Points on a hilly landscape, in no order, each with its height.
From any point a ball rolls to the lowest of the 6 points nearest to it. It stops when none of these is lower. Distance is the straight distance between rows; heights are no part of it.
j_336: [114,124,147,114,127,130,126,91,131,117,147,110,129,129,98,115,116,142,138,131,136,138,139,151]  height 278
j_313: [120,131,155,123,131,144,135,109,116,126,132,118,130,128,120,125,132,138,150,118,144,113,137,142]  height 478
j_436: [107,126,189,130,152,148,154,106,106,109,93,150,133,131,148,129,144,158,139,123,153,86,146,114]  height 238
j_752: [155,99,70,147,114,109,113,185,139,143,122,123,152,118,140,141,140,110,90,136,98,145,116,114]  height 733
j_84: [141,145,102,131,110,124,131,128,135,149,140,117,120,137,126,129,119,118,126,141,131,149,125,131]  height 545
j_219: [150,161,107,152,107,141,140,128,141,154,125,137,104,135,141,143,126,102,132,129,138,150,129,117]  height 384
j_575: [110,132,159,144,151,141,156,133,120,123,107,179,104,145,156,142,141,116,136,102,150,95,136,99]  height 499
j_150: [128,117,123,108,153,117,121,187,123,115,130,123,114,108,129,137,143,128,81,122,99,113,114,107]  height 341
j_742: [122,142,145,146,135,132,151,128,123,137,132,149,96,134,136,137,137,123,152,115,157,113,132,117]  height 602
j_716: [140,114,41,174,88,106,98,148,133,150,121,110,189,164,125,125,129,125,105,150,90,170,119,136]  height 509
j_574: [138,155,119,150,133,136,144,143,135,125,135,140,107,126,134,145,122,110,138,116,152,132,131,110]  height 517
j_311: [158,133,113,151,131,122,121,172,145,139,122,155,93,122,151,136,146,98,113,112,135,114,120,82]  height 216
j_723: [131,110,107,126,136,112,112,184,130,116,129,124,140,98,136,144,142,116,89,131,100,118,111,110]  height 396
j_852: [115,121,179,123,139,151,136,63,138,131,134,137,129,145,94,101,118,136,149,132,170,114,156,138]  height 236
j_293: [143,117,56,145,96,124,112,134,125,137,113,110,169,152,134,124,117,131,107,152,110,178,112,144]  height 523
j_554: [131,110,59,145,110,103,104,160,132,132,118,124,175,127,131,133,129,127,110,139,81,160,119,141]  height 719
j_452: [144,111,75,147,109,125,110,170,144,148,127,129,146,126,141,129,135,102,110,135,109,154,108,113]  height 752
j_971: [130,143,140,148,145,140,132,154,130,127,110,162,96,121,151,146,144,117,145,103,131,85,125,98]  height 275
j_606: [121,136,120,118,104,123,118,111,135,134,134,104,127,125,122,127,116,127,132,140,126,151,131,140]  height 489
j_483: [156,141,82,149,95,133,129,133,137,162,122,125,119,140,134,138,129,98,121,152,146,169,123,126]  height 567
j_975: [144,160,99,147,88,139,133,99,141,145,142,108,116,150,118,128,102,100,128,155,159,171,118,130]  height 480
j_988: [133,161,116,143,113,145,144,109,135,141,133,124,114,138,113,127,111,111,144,131,142,147,138,138]  height 531
j_913: [124,121,98,131,102,108,121,107,138,119,143,108,171,144,116,115,107,138,126,156,105,171,121,161]  height 217
j_741: [144,135,89,142,116,121,117,151,137,148,127,123,133,132,134,136,125,117,120,136,113,159,115,140]  height 786
j_415: [97,111,154,76,151,118,117,129,105,100,121,96,155,121,119,121,131,156,118,122,96,112,119,141]  height 339
j_470: [145,127,106,139,130,113,121,179,144,134,133,134,118,108,142,143,151,113,87,114,110,121,123,102]  height 315
j_9: [110,146,158,155,132,146,153,105,116,118,109,160,120,145,132,135,119,121,155,119,150,100,148,111]  height 862
j_895: [123,115,80,112,131,106,114,169,128,135,136,137,147,112,135,131,146,125,105,136,86,143,116,127]  height 815
j_157: [121,127,138,122,124,133,142,117,110,129,127,124,116,128,124,119,127,127,151,126,128,113,140,134]  height 613
j_529: [120,110,171,100,144,126,123,112,111,107,130,116,140,111,122,125,132,153,125,122,117,102,118,145]  height 401
j_597: [127,107,112,106,152,113,130,168,113,107,129,122,141,112,129,140,126,132,104,122,86,127,114,138]  height 488
j_909: [119,143,161,146,113,137,142,72,141,127,134,128,114,145,105,111,119,126,160,132,154,132,150,127]  height 297
j_372: [113,116,108,107,128,116,114,122,125,120,132,110,153,125,125,135,126,139,126,134,111,142,123,151]  height 470
j_166: [153,153,104,160,122,132,145,153,155,151,126,159,85,129,159,142,133,91,135,121,143,130,133,96]  height 368
j_143: [125,138,149,136,132,145,146,120,119,134,121,141,103,128,131,135,136,131,151,126,136,114,127,119]  height 690
j_907: [134,124,104,114,134,120,119,172,126,135,130,130,113,106,135,141,133,116,125,123,105,137,115,122]  height 592
j_397: [133,121,127,109,151,107,129,170,128,117,126,131,118,114,137,145,136,131,108,116,105,101,109,115]  height 352
j_917: [121,142,153,139,125,137,140,95,118,128,122,148,116,140,125,121,117,127,154,118,160,108,155,130]  height 610
j_973: [105,108,130,101,134,110,119,122,122,112,135,106,153,117,123,128,129,153,121,131,101,125,120,152]  height 387
j_682: [119,123,150,120,112,133,118,83,148,130,154,100,149,143,90,104,116,144,142,137,154,146,135,157]  height 186
j_518: [127,146,138,131,126,131,131,117,131,134,125,135,106,126,130,132,127,118,151,122,138,144,146,118]  height 671
j_713: [139,152,108,123,97,134,118,84,151,144,130,101,124,138,103,119,106,117,142,142,146,173,135,146]  height 331
j_977: [152,109,95,124,130,106,105,196,152,125,125,134,128,101,135,147,154,106,77,121,107,126,117,87]  height 322
j_391: [120,133,166,121,132,143,119,80,133,129,143,119,120,130,105,110,116,134,149,125,150,132,149,139]  height 219
j_301: [114,95,144,97,124,109,107,91,142,109,157,112,183,137,110,103,113,153,132,133,111,146,136,164]  height 713
j_783: [117,120,83,136,97,113,115,112,136,124,129,103,166,145,114,120,123,138,116,158,111,169,129,148]  height 225
j_481: [122,108,170,95,180,138,120,159,86,96,118,128,130,123,132,127,138,158,93,103,110,72,108,113]  height 475
j_785: [139,144,131,147,136,136,141,154,141,137,126,169,79,119,159,139,146,104,126,102,135,100,128,97]  height 222
j_496: [120,115,139,93,155,117,133,152,102,108,119,114,136,111,133,134,133,152,105,120,101,88,106,126]  height 327
j_663: [131,126,98,134,105,114,122,94,139,137,135,105,161,147,111,123,105,134,128,151,122,167,135,155]  height 156
j_835: [131,154,131,137,108,138,133,93,139,136,136,122,118,142,117,122,109,116,145,139,160,158,133,137]  height 321
j_411: [108,104,145,93,131,119,114,121,115,116,138,107,144,120,116,117,122,159,132,130,110,127,122,146]  height 425
j_216: [102,122,178,122,146,132,148,104,92,114,116,137,131,127,149,119,136,160,149,122,143,89,128,124]  height 529
j_285: [103,114,158,105,141,121,108,90,127,116,140,110,156,118,103,110,121,159,135,131,117,115,129,152]  height 407
j_152: [119,120,113,108,112,114,111,111,139,114,148,104,172,134,108,117,123,146,127,143,114,159,127,157]  height 314
j_74: [114,137,166,134,162,134,160,141,102,106,105,160,110,140,156,144,134,142,135,110,142,79,135,94]  height 511
j_129: [119,124,182,113,156,137,140,132,83,108,106,133,120,123,135,130,143,164,125,122,128,83,122,112]  height 522
j_207: [142,147,84,146,92,129,122,95,142,141,131,100,132,155,117,116,111,112,128,156,154,174,116,136]  height 477
j_589: [129,145,145,140,143,138,143,149,126,134,120,151,105,128,141,139,134,128,142,106,136,97,134,113]  height 426
j_475: [113,125,174,122,159,147,152,130,100,114,109,156,112,126,137,126,141,146,131,118,130,72,127,111]  height 515
j_344: [114,127,174,136,157,141,153,123,107,109,83,173,128,136,145,135,142,147,128,115,153,71,124,106]  height 481
j_990: [146,135,73,133,101,122,126,133,125,159,120,124,128,139,133,133,122,116,115,153,124,177,109,126]  height 706
j_156: [136,132,112,136,132,136,141,147,134,132,131,127,101,117,140,134,128,129,131,114,133,134,113,111]  height 561
j_272: [139,145,119,136,114,138,129,74,151,125,149,117,132,143,97,107,108,120,143,139,162,159,136,143]  height 169
j_90: [111,122,177,119,131,145,138,91,118,128,120,132,133,124,113,108,127,149,141,122,147,111,151,135]  height 438
j_289: [124,121,148,103,153,133,134,150,113,118,127,137,108,117,133,141,135,132,135,112,116,92,130,121]  height 446
j_847: [145,115,100,118,129,110,117,178,140,132,127,129,126,111,138,135,147,121,95,113,103,133,116,111]  height 447
j_679: [127,115,136,93,160,119,115,177,113,100,129,120,126,109,131,143,149,138,83,106,94,82,114,109]  height 356
j_125: [98,137,174,140,138,155,159,111,106,118,96,172,119,137,149,132,129,123,148,119,156,90,144,121]  height 662
j_797: [121,96,156,102,133,126,114,89,144,121,142,115,155,127,102,103,114,140,139,138,126,139,125,164]  height 397
j_653: [156,126,84,147,119,118,127,165,144,152,133,141,109,115,142,148,143,105,119,135,127,144,118,117]  height 383
j_255: [128,125,109,116,124,117,118,135,139,133,138,119,137,118,125,141,118,119,124,143,118,149,125,144]  height 654
j_565: [113,136,148,138,153,134,146,150,111,123,101,155,110,129,157,144,142,127,124,108,128,75,127,103]  height 415
j_698: [152,134,57,158,93,122,120,117,133,172,129,105,144,157,138,118,114,114,108,151,117,177,108,138]  height 682
j_780: [96,127,170,149,146,151,162,112,101,111,77,186,125,137,151,139,136,142,132,107,166,82,139,127]  height 557
j_710: [152,153,113,150,118,137,140,156,139,139,129,143,92,119,150,132,130,102,140,117,146,138,130,110]  height 301
j_957: [115,122,102,126,113,119,119,128,127,124,141,116,174,124,123,129,117,130,131,148,96,163,123,144]  height 332
j_416: [126,109,98,116,133,108,124,166,126,127,128,123,144,125,130,141,122,129,122,134,104,140,115,140]  height 759
j_982: [121,106,64,153,108,107,105,138,122,129,131,108,180,138,130,122,126,137,116,154,100,164,126,138]  height 367
j_394: [132,151,130,146,129,143,150,133,134,140,115,163,105,133,148,143,134,103,143,109,150,117,142,113]  height 178
j_205: [149,139,129,136,134,111,125,169,146,129,124,156,92,116,148,145,143,102,127,107,135,102,134,94]  height 103
j_563: [122,118,136,111,157,121,121,160,110,111,125,124,118,109,137,140,133,142,122,114,116,97,122,118]  height 371
j_846: [120,124,159,116,164,135,127,165,104,115,112,140,115,117,138,135,148,149,110,113,107,74,108,111]  height 437
j_701: [103,133,173,133,122,146,152,69,126,135,116,149,132,132,109,113,123,133,157,123,172,107,167,141]  height 412
j_939: [115,116,148,114,144,134,128,118,107,119,128,114,125,115,121,126,126,139,138,124,132,114,127,129]  height 550
j_583: [110,136,163,130,152,144,156,130,103,125,109,152,118,134,134,130,129,143,145,115,143,93,129,119]  height 641
j_740: [128,118,169,114,136,137,117,88,120,126,139,122,142,126,107,102,124,156,145,122,144,114,146,150]  height 317
j_103: [153,132,125,133,136,111,124,178,148,128,129,152,96,106,155,141,152,100,94,99,127,111,128,94]  height 198
j_958: [146,131,114,138,126,126,131,166,134,133,132,137,106,110,138,144,134,102,123,129,122,136,118,123]  height 329
j_406: [144,134,104,131,128,133,129,142,135,141,139,117,110,124,137,143,129,115,138,134,124,152,121,134]  height 580
j_809: [132,137,135,125,109,132,127,94,122,133,131,117,120,132,117,124,121,133,156,139,141,145,142,136]  height 419
j_571: [123,128,169,130,118,149,119,63,145,139,148,121,139,140,83,93,110,133,132,140,155,131,147,159]  height 188
j_934: [128,141,88,131,117,120,123,138,131,144,134,118,134,121,129,135,120,114,128,144,113,159,125,134]  height 758
j_362: [133,124,86,134,104,107,113,143,124,134,132,106,155,134,130,133,123,125,119,149,98,164,121,141]  height 538
j_67: [135,142,140,142,132,140,131,142,130,120,127,142,99,126,138,140,131,132,146,117,128,121,134,118]  height 615
j_413: [112,106,142,96,143,124,114,143,100,95,134,114,138,118,135,130,133,152,120,118,97,97,111,136]  height 254
j_947: [124,129,169,143,134,153,125,54,151,138,148,124,139,148,89,90,113,121,137,135,182,137,163,144]  height 211
j_792: [123,120,116,122,117,127,122,128,127,124,138,118,133,126,128,125,123,136,136,143,117,150,128,142]  height 530
j_414: [115,112,127,95,152,121,119,179,116,104,126,115,134,106,142,132,142,139,109,120,94,104,107,123]  height 373
j_132: [133,131,120,126,129,128,129,137,129,135,121,119,122,125,122,132,127,128,141,135,121,147,134,125]  height 711
j_112: [157,157,96,156,105,143,135,134,137,161,125,137,93,139,148,128,113,93,137,127,141,169,123,115]  height 482
j_926: [123,125,119,119,100,125,111,95,155,123,148,98,150,142,104,111,110,133,127,138,136,164,131,159]  height 237
j_638: [130,124,136,124,147,120,132,172,125,120,126,147,113,113,142,139,136,122,113,108,122,106,117,108]  height 259
j_83: [121,137,162,126,133,146,142,94,118,123,123,133,119,127,109,114,122,127,160,125,150,118,142,137]  height 392
j_585: [105,94,152,97,142,119,105,92,125,108,153,102,176,123,109,117,122,161,125,129,102,136,137,154]  height 575
j_906: [146,137,95,133,92,128,133,105,134,138,131,102,144,141,112,125,115,118,128,151,128,162,121,145]  height 304
j_59: [116,113,164,118,159,128,130,135,109,112,116,127,124,124,139,126,135,147,130,119,118,93,123,127]  height 476
j_189: [119,115,174,110,135,141,132,99,116,115,130,124,144,131,125,111,123,161,132,128,133,108,136,142]  height 427
j_556: [158,127,118,131,139,97,114,191,151,129,126,142,106,103,148,137,154,101,79,113,118,117,113,85]  height 190
j_923: [148,135,102,137,96,131,131,105,138,154,137,108,141,147,124,124,116,119,127,152,142,160,130,147]  height 77
j_820: [107,125,168,128,139,142,137,83,122,123,121,132,131,128,122,118,121,135,161,130,149,118,151,142]  height 333
j_989: [171,114,110,132,115,110,111,184,152,133,131,130,103,107,150,141,148,96,90,121,118,123,111,92]  height 354
j_82: [131,158,139,135,113,136,132,70,146,133,139,120,116,155,100,112,120,113,151,150,165,147,139,137]  height 223
j_458: [121,136,135,130,137,131,134,134,129,132,133,128,108,122,127,134,134,134,143,111,129,119,138,129]  height 668
j_270: [130,138,144,144,114,139,121,72,150,133,158,107,122,152,101,96,110,122,141,148,158,147,140,148]  height 76
j_601: [130,128,166,132,109,146,128,67,137,134,144,120,130,142,94,108,109,131,161,128,158,127,142,146]  height 153
j_725: [159,145,114,136,125,126,132,147,143,145,129,149,98,120,150,140,135,101,125,128,129,133,124,109]  height 36
j_58: [110,116,107,103,131,98,104,120,128,119,140,107,165,120,120,126,134,148,118,133,91,152,128,154]  height 440

Call two points neighbours if one is among the 6 nearest of the other. Go from one point of each pair to the other, from neighbour to neighbour, staying as low as possible. Name the highest point that can't be avoided.
j_394, j_270 -> j_285
j_923, j_436 -> j_74
j_725, j_556 -> j_103
j_413, j_725 -> j_397
j_923, j_270 -> j_926
j_556, j_394 -> j_785

For each start below, name the point where the ball stops.
j_313 -> j_270
j_518 -> j_270
j_255 -> j_923
j_990 -> j_923
j_934 -> j_923
j_58 -> j_923
